Each scene shows the same named points in several views. A view is turned or mirrored, and shifted as a whole, has a little noise and may leave points out.
In the rows, 128 means zero.

Scene 1
View 1
k212: [141 100 126 161  74 118 126 125 111 106 115]
k291: [163 160  89 140  78  92 103  88 124 135 134]
k582: [134 177 106 123 112  96  96  78 137 123 112]
k703: [170 174 113 134  89 103 106  87 137 160 114]
k449: [153 102 122 149  74 108 132 123 120 121 132]
k914: [152 187  70 147  78  91  86  70 112 124 131]
k340: [197 157 119 103 107  75 121  92 168 185 150]
k690: [184 133 113 126  85  89 125 105 140 164 146]
k875: [163 107 141 114 102  97 134 119 153 145 132]
k861: [148  84 119 141  84  95 126 123 122 105 145]
k988: [147 194  80 148  82 104  85  70 115 123 113]
k219: [176 202 112 103 121  82 100  67 161 179 123]
k977: [155 189 114 123 106 106 104  82 140 147 109]
k871: [136 154 109 128 102 102 106  88 133 122 120]
k173: [141 180 110 149  89 115 101  87 120 128  99]
View 2
k914: [152 138 146 120 145 125 112 138  86 102 195]
k690: [148  86 124 116 146  77 126 120 137 117 151]
k871: [185 127 144 127 142 129 103 156 114  95 116]
k212: [123 118  86 110 100 142 123 116 130 105 107]
k173: [157 141 138 107 139 129  97 152 100  94 136]
k340: [173  72 154 124 175  51 121 133 149 117 149]
k219: [182 121 170 115 182  78 104 155 114 103 164]
k977: [178 124 153 120 162 100  98 157 114  97 134]
k875: [162  75 111 125 135  97 124 123 155 112  99]
k291: [150 116 132 117 143 112 114 134 108 112 168]
k449: [129 101  92 112 113 119 124 113 140 110 119]
k703: [160 122 144 107 157  91 106 146 121 100 144]
k582: [181 133 155 121 157 114  96 163 109  94 125]
View 3
k582: [124 130  83 125  96  96 133 139  90  61 153]
k875: [ 97  84 107 154 120 131 170 124 114  97  98]
k173: [ 99 136  83 115  88 110 123 141 121  62 140]
k703: [122 138 104 130  98 118 133 141 109  95 132]
k212: [ 53  87  94 118  95 140 144 128 160  65  93]
k988: [116 164  58 107  91 107 119 136 131  78 147]
k291: [116 140 104 131  99 131 135 136 127 115 120]
k219: [162 149  90 151 114  98 145 133  73 106 154]
k861: [ 70  84  85 128 114 145 164 113 160  93  81]
k977: [128 137  93 132 101 104 137 138  92  78 147]
k690: [118 124 110 143 113 134 158 128 124 128 103]
View 4
k861: [ 72 127 115  95  90 122 142 122 160 137 133]
k219: [131 133 157 140 213 143 133 129 102 141 200]
k875: [ 95 146 132 108 129  96 161 121 136 129 161]
k988: [109 102 144 156 153 162  99 101 136 134 130]
k340: [102 157 158 107 172 130 146 133 109 133 218]
k291: [ 96 109 141 133 149 164 108 111 131 134 161]
k582: [136 113 142 162 191 136 128 111 129 131 146]
k449: [ 87 122 125 107 119 130 138 120 148 138 147]
k703: [111 130 153 145 164 141 122 105 126 127 164]
k212: [ 83 117 122 127  93 119 129 100 159 120 110]
k914: [108  91 141 144 166 190  95 117 137 146 152]
k871: [131 112 130 151 173 129 137 119 135 142 134]

Which points are out of place in each view (at most two, in the order of its rows)? Write none if all are in place.
view 1 -> k582, k871
view 2 -> k219
view 3 -> k291
view 4 -> k988, k449

Scene 2
View 1
k550: [129 145 137 147 157 126 120 132 101  92 149]
k390: [115 159 110 133 176 111  94 138 122 105 158]
k145: [104 109 152 118 150 132 146 121 108  82 124]
k868: [109 124 131 143 155 120 127 141 117 108 126]
k960: [106  92 155 125 144 134 165 123 111 101  99]
k148: [120 107 135 105 167 123 157 112 130 130 119]
k570: [134 114 139 139 156 126 157 127 117 131 116]
k227: [103 111 145 112 156 125 137 123 113  89 124]
k646: [154 172 108 169 176 113 112 145 121 153 156]
k481: [116 123 149 169 141 128 132 147  97  95 122]
k149: [ 92 107 141 109 155 126 135 129 115  85 123]
k346: [ 75 114 151 143 136 126 108 147  98  46 130]
View 2
k868: [113 114 119  97 150 144 123 158 114 141 114]
k346: [129  92 152  44 160 127 118 130 101 133 135]
k481: [112  97 117  92 133 145 123 127 107 147 116]
k148: [134 127  98 118 173 135 104 187 122 160  82]
k960: [138 113 113 102 176 139  99 142  90 175  89]
k570: [115 115  96 123 147 149 116 158 119 161  93]
k550: [118  94 109  85 123 124 129 157 134 138 113]
k390: [105 113 119  79 136 130 138 187 154 111 129]
k149: [136 110 129  75 179 129 105 164 112 151 108]
k145: [142 105 118  80 169 120 102 155 107 161  96]
View 3
k148: [161  98  95 124 181  77 104 153 152 149 144]
k149: [166  92 135 117 171  83  94 129 147 120 113]
k481: [127 117 123 121 122  98 123 122 155 120 109]
k570: [140 112  93 125 146  83 123 144 155 147 134]
k145: [168  92 124 121 150 100  92 129 150 125 114]
k346: [153 100 164 113 140  95  98 106 146  95  80]
k646: [ 71 143 109 131 168  91 156 183 155 116 128]
k227: [164  96 125 121 161  95  96 132 149 124 116]
k390: [103 120 141 125 188  95 130 162 145  95 105]
k868: [132 115 126 120 152  77 121 135 151 121 117]
k960: [176  93 106 117 136  84  98 118 156 147 126]
View 4
k227: [125 155 132 132 126 144 113 143 126 103 137]
k960: [133 144 135 159 117 151  94 161 140 110 149]
k346: [102 181 186 128 131 111 117 138 130 104 155]
k550: [105 145 153 116 143 119 138 149 139  92 100]
k145: [127 160 137 143 134 149 114 143 132 109 141]
k149: [126 162 138 127 121 140 107 135 121 101 146]
k481: [106 131 171 143 125 120 117 168 147 100 118]
k570: [129 115 130 138 117 147 110 168 140  93 107]
k646: [102  94 140  90 127 110 146 167 127  62  55]
k868: [106 133 160 110 128 115 126 152 129  84 103]
k148: [141 124  97 128 116 159 107 151 123  91 115]
k390: [101 157 138  66 140 105 151 127 106  73  92]

Which points are out of place in each view (at most two, in the order of its rows)? Write none if all are in place.
view 1 -> none
view 2 -> none
view 3 -> none
view 4 -> k868, k390
